Points on a hilly landscape, in no order, each with its height.
A ball rolls from a point to whichever of its 2 nearest points has the largest drop for the distance, and stops where none of them is lower. Distance is the straight distance between rows; heights are no part of it.
j_369 height 592: 175,276,71,-149,-305,-157,-431,241,-138,156,-135,-53,-157,444,41,40,97,-121,428,45
j_465 height 257: 107,-503,-36,-250,369,-58,183,-97,-55,-262,-126,49,243,-177,-32,-185,-293,82,-52,-111
j_893 height 639: -71,9,-556,-57,302,230,-198,99,136,68,-69,44,122,9,-146,-205,-30,181,235,-152
j_979 height 272: 58,-115,122,-114,-514,105,97,231,-154,-125,53,-112,99,-366,-159,105,111,236,73,8
j_375 height 379: 113,6,-101,-132,-19,-109,248,-117,120,-59,-108,262,-28,-325,-1,-50,-126,214,124,436
j_257 height 608: 0,196,335,119,49,-156,-338,-53,-148,181,-203,208,-215,217,233,-156,-456,-206,302,46
j_679 height 228: -167,-30,-189,76,-65,-279,106,-446,-223,21,192,-8,-136,299,128,10,-200,-63,-9,45
j_172 height 271: -340,119,248,491,10,26,-98,-269,-53,-193,138,110,63,-126,107,310,-54,-280,20,157
j_751 height 180: 119,-182,-15,-456,164,-23,284,-551,33,-120,-135,201,103,-215,337,-115,-117,-209,-166,-244
j_834 height 444: -486,-79,87,-8,-357,44,-125,0,-139,251,31,-200,228,219,-52,-243,-44,-101,96,-6
j_422 height 372: 285,269,-4,147,-322,35,-232,313,357,52,-48,-378,-332,-42,126,379,251,145,40,-40
j_642 height 159: -50,218,18,377,30,-141,-40,-56,316,-1,75,94,107,-179,177,178,232,-129,15,370
j_240 height 563: 213,613,-17,70,38,129,286,172,214,-8,-27,121,-103,-246,-295,252,272,86,-329,-91
j_885 height 705: -149,-195,-54,-193,28,41,194,-11,-57,-289,181,-171,-171,44,208,-244,93,67,-143,-511
j_550 height 275: 476,133,11,203,-69,-556,108,-90,192,191,113,64,161,-55,186,-58,-17,-132,38,204
j_708 height 130: 29,201,5,-86,-83,365,-33,16,364,43,-209,52,23,-394,-276,138,33,19,-118,248
j_181 height 217: 233,-186,168,-423,197,-110,123,-267,4,27,-60,175,64,-75,-63,-279,-24,-91,-290,-16
j_439 height 478: 117,-266,-50,-20,82,-178,-17,-141,-19,-360,91,317,357,-511,58,-60,91,208,-289,105
j_699 height 293: -185,-679,30,-311,182,99,106,-247,-342,-321,-294,115,195,70,325,-168,-378,-59,-59,10
j_832 height 192: -215,-136,106,-183,213,47,58,-502,-379,-259,0,206,-382,361,437,51,-185,-228,-102,49
j_492 height 179: 81,-66,3,-217,-242,-179,48,-327,-146,114,110,-146,-250,111,78,-66,65,61,11,181
j_159 height 265: 33,384,25,-84,-293,-240,48,-212,183,-240,-85,95,15,-173,-284,200,28,-255,-141,251
j_799 height 281: 125,57,-12,109,-197,-45,406,-61,-41,244,324,-128,151,-52,-98,281,106,-23,-319,-250
j_577 height 559: -55,-85,-122,-417,130,43,469,-130,75,-127,70,80,-2,-22,-220,57,389,24,-299,103
j_128 height 583: 319,623,-479,359,-143,-126,-202,692,296,84,-170,144,89,-37,-61,141,75,245,170,40
j_460 height 391: -481,-209,13,-188,-276,212,-59,159,-172,148,-49,39,298,-16,-277,-174,270,157,43,248
j_920 height 675: -118,44,-212,100,145,34,-269,215,88,211,71,-69,61,240,85,-411,-52,-31,200,-339
j_526 height 276: -140,-385,281,84,-49,-10,-6,22,-56,94,-237,60,428,-208,-150,-162,-405,72,102,314
j_870 height 342: -38,296,-136,212,-282,-60,362,230,-188,364,250,41,171,48,-454,320,131,136,-190,56
j_413 height 508: 200,533,-195,322,198,-137,-274,439,380,307,-146,94,35,254,-36,378,-7,8,288,-39
j_873 height 337: 79,-351,41,85,114,33,161,-175,-10,267,226,32,279,-199,26,41,59,195,-261,-83
j_372 height 785: 45,-425,-214,-137,-283,-100,17,20,-409,90,108,-244,254,281,-26,-40,-299,74,335,-208
j_177 height 207: 105,305,-109,51,-264,-36,-142,170,245,-278,-61,-77,-30,-338,-303,65,279,-13,-156,289
j_252 height 258: -542,216,3,-117,-135,433,-333,-55,-65,-304,-136,-72,-476,47,74,-24,-32,40,25,46
j_163 height 141: -135,-158,-13,-165,-68,354,42,-190,142,-221,-261,-159,-188,-219,-234,160,-177,45,25,107
j_228 height 442: -87,329,201,190,8,-78,-263,-92,-6,-230,16,2,-246,519,378,604,-38,-373,167,-327
j_164 height 218: 570,194,-198,141,-49,-306,44,-133,142,-21,313,-103,-115,-124,67,175,75,106,-313,-185
j_995 height 633: 36,-9,-140,-28,-110,-116,-345,284,-132,216,-18,-269,-63,435,-82,-313,-34,11,393,86
j_39 height 211: 283,283,-308,-8,-250,-244,-19,-188,268,-203,-88,-84,229,-117,-62,270,-29,-298,117,-77
j_158 height 487: -351,279,8,204,-140,58,-215,-238,77,106,56,44,-268,186,451,499,26,-240,-62,-314
j_239 height 404: 232,198,-72,180,-130,58,459,578,-259,222,171,-15,209,-182,-348,90,344,314,-313,-82
j_788 height 749: 135,-433,-143,-444,-108,-155,244,1,-86,152,-175,-246,275,27,-111,-541,-88,-46,-231,-164
j_394 height 322: 178,72,273,-148,-313,135,-192,435,-15,-126,-7,-326,-294,-97,-117,95,173,165,212,-71
j_662 height 687: -75,-81,180,59,360,-84,120,4,47,-189,113,-74,-269,-5,46,-424,108,44,-262,-286
j_736 height 737: -73,-324,-9,-244,-142,13,-120,-146,63,10,-194,-451,47,157,106,-509,-169,-292,-193,-239
j_908 height 662: -93,-59,379,14,-6,40,-115,227,-257,199,-114,-61,-179,223,95,-292,-238,-103,377,93
j_37 height 388: -334,17,-45,283,-44,-121,-199,26,-96,-64,374,-189,-90,135,55,-128,273,91,-209,-118
j_178 height 428: 104,-102,-63,-252,-143,-51,-80,43,-96,-85,106,398,196,-462,243,-317,243,137,-132,3
j_951 height 332: -87,-169,160,42,88,-13,227,122,100,-153,-225,-1,25,-334,-238,-286,-339,119,139,465
j_520 height 437: 147,232,200,59,222,31,161,292,-86,343,174,-28,-121,235,-372,191,58,71,-2,-179
j_894 height 290: 412,282,36,250,90,-330,-288,43,251,-92,301,18,-327,156,164,332,-19,65,-82,-282
j_482 height 371: 191,40,166,-120,79,352,-39,469,-98,222,-33,-287,-103,54,-313,14,211,162,115,-76
j_649 height 333: -450,-122,-145,-309,-244,264,-350,-9,-186,-213,-23,54,-79,67,-186,-118,148,151,38,68
j_447 height 139: -111,-374,-22,-453,-72,-121,110,-498,-370,-185,-110,38,-314,326,126,-131,-122,54,-106,268
j_661 height 421: 101,241,30,198,57,211,-88,302,496,158,-195,-189,-140,-67,247,214,31,22,216,-294
j_406 height 539: 99,7,-161,-399,104,223,424,-7,57,113,-73,-19,-29,123,-143,157,257,-50,199,-118
j_821 height 722: -71,-333,11,-11,51,-9,-58,-26,-233,-291,9,-393,-58,209,381,-363,-232,-248,-91,-409
j_864 height 529: -145,4,142,280,304,-2,-300,-236,-230,4,-3,378,-107,114,251,-169,-406,-55,106,70
j_325 height 512: 323,407,226,115,-12,35,299,177,269,311,-48,-54,8,-209,-191,-103,302,-125,-350,62
j_466 height 401: -147,124,328,342,201,-186,-139,-89,-157,20,300,405,110,22,-17,122,-44,-24,73,96
j_705 height 502: 108,196,117,-217,23,-93,167,51,-90,7,44,149,-227,295,-118,213,-60,-133,291,-225
j_298 height 138: -98,-120,43,-98,-71,58,88,-529,-102,-188,-197,57,74,-96,499,19,-211,-368,18,-213
j_797 height 435: 6,-267,-42,-100,212,1,39,44,-86,135,-17,406,56,-203,-111,-162,0,497,98,473
j_531 height 410: -298,82,-89,26,-127,397,-251,-223,108,40,32,-10,86,-143,276,249,227,-318,9,-355
j_105 height 376: 97,416,-15,229,277,-171,-112,-95,229,9,123,112,-120,412,145,485,-120,-300,98,-348
j_11 height 369: -283,-111,56,238,338,32,248,157,237,-255,-172,-166,-61,-78,-113,-294,-215,-16,123,145
j_931 height 340: -270,108,-88,-128,59,481,-361,-175,178,110,-155,-76,-187,49,44,76,-11,-27,-6,-238
j_841 height 200: -19,-271,139,88,-113,136,-81,-138,-11,-92,-230,-41,264,-304,245,20,-298,-138,274,-32
j_416 height 540: 222,21,-256,130,378,99,146,400,62,106,-31,214,245,-184,-244,-366,72,245,-93,144
j_2 height 157: 391,50,-343,203,-308,-131,-159,-235,186,61,114,-335,202,-128,-45,158,86,-21,-150,-15
j_436 height 661: -116,1,331,-90,308,52,163,191,-16,-17,101,72,-29,-38,-396,-374,21,38,-370,-194
j_295 height 326: 312,-101,26,155,214,-196,39,-210,158,409,103,11,48,159,111,77,45,-51,34,271
j_919 height 164: -467,-94,147,65,-100,486,-294,-241,-344,-296,-191,-167,-435,290,49,51,-391,-60,-46,145
j_260 height 413: 378,191,-24,134,344,51,-201,93,228,523,-18,91,125,222,66,323,38,-68,314,75
j_224 height 468: 140,452,30,269,97,71,107,453,456,319,-168,-152,-55,-22,45,116,420,-137,-26,-13
j_499 height 308: -236,-58,-240,379,-54,-220,-69,-250,-96,270,443,102,6,123,211,120,8,223,-112,25
j_541 height 226: 124,131,-71,259,66,-418,62,-7,161,-136,153,273,201,-188,-23,-216,12,-122,-132,249
j_519 height 573: -275,-249,540,102,96,-153,75,25,-281,-646,-8,93,107,-89,170,-57,-39,-286,150,95
j_308 height 763: 107,-567,-160,-331,-110,-121,140,-20,-286,319,49,-118,371,180,-164,-137,-55,211,-62,-58
j_891 height 494: -182,-432,-158,-1,235,-15,186,274,-64,-23,-44,151,312,-236,-293,-291,10,376,-278,248
j_345 height 531: -230,-421,300,100,222,-33,161,-185,-191,-475,45,226,261,-339,188,110,-43,33,-180,159
j_643 height 400: -296,-284,-260,-27,32,-42,241,-74,46,-452,-99,-287,145,37,-207,-168,-134,-55,20,170
j_877 height 621: 99,207,51,-114,134,74,160,137,32,-137,173,147,-119,-231,-457,-4,5,203,-302,-223
j_391 height 550: -18,388,46,-73,-84,-116,-121,237,136,35,-169,-15,-384,421,218,264,22,-236,512,-42
j_981 height 383: 49,-121,-45,8,-136,-36,186,117,90,284,143,75,248,-251,105,-211,297,86,-65,42
j_390 height 589: 43,108,-216,71,351,270,-241,313,133,258,-68,127,-44,-42,-322,-271,112,255,124,179
j_695 height 220: 241,79,-201,-33,-559,96,-41,107,10,116,97,-229,174,-203,-95,384,282,172,105,30
j_612 height 74: -199,-264,140,-126,125,260,-187,-216,-250,-265,-235,-21,-342,134,-77,-10,-261,115,141,336
j_457 height 248: 146,-220,154,-161,66,49,88,-362,-454,15,84,-22,-297,394,405,355,6,-134,56,-89

For each start below, name the point where the ball stops.
j_345 -> j_799
j_893 -> j_298
j_158 -> j_612
j_413 -> j_642
j_834 -> j_612
j_908 -> j_642

Call two points neighbours if one is among the 2 nearest of the other. Go from one point of each pair to the other, from neighbour to neighbour, staying as low as possible. Name the highest point that can't be avoided.
j_612 and j_642 -> j_128
j_612 and j_708 -> j_163
j_642 and j_799 -> j_519
j_2 and j_708 -> j_159
j_298 and j_612 -> j_643
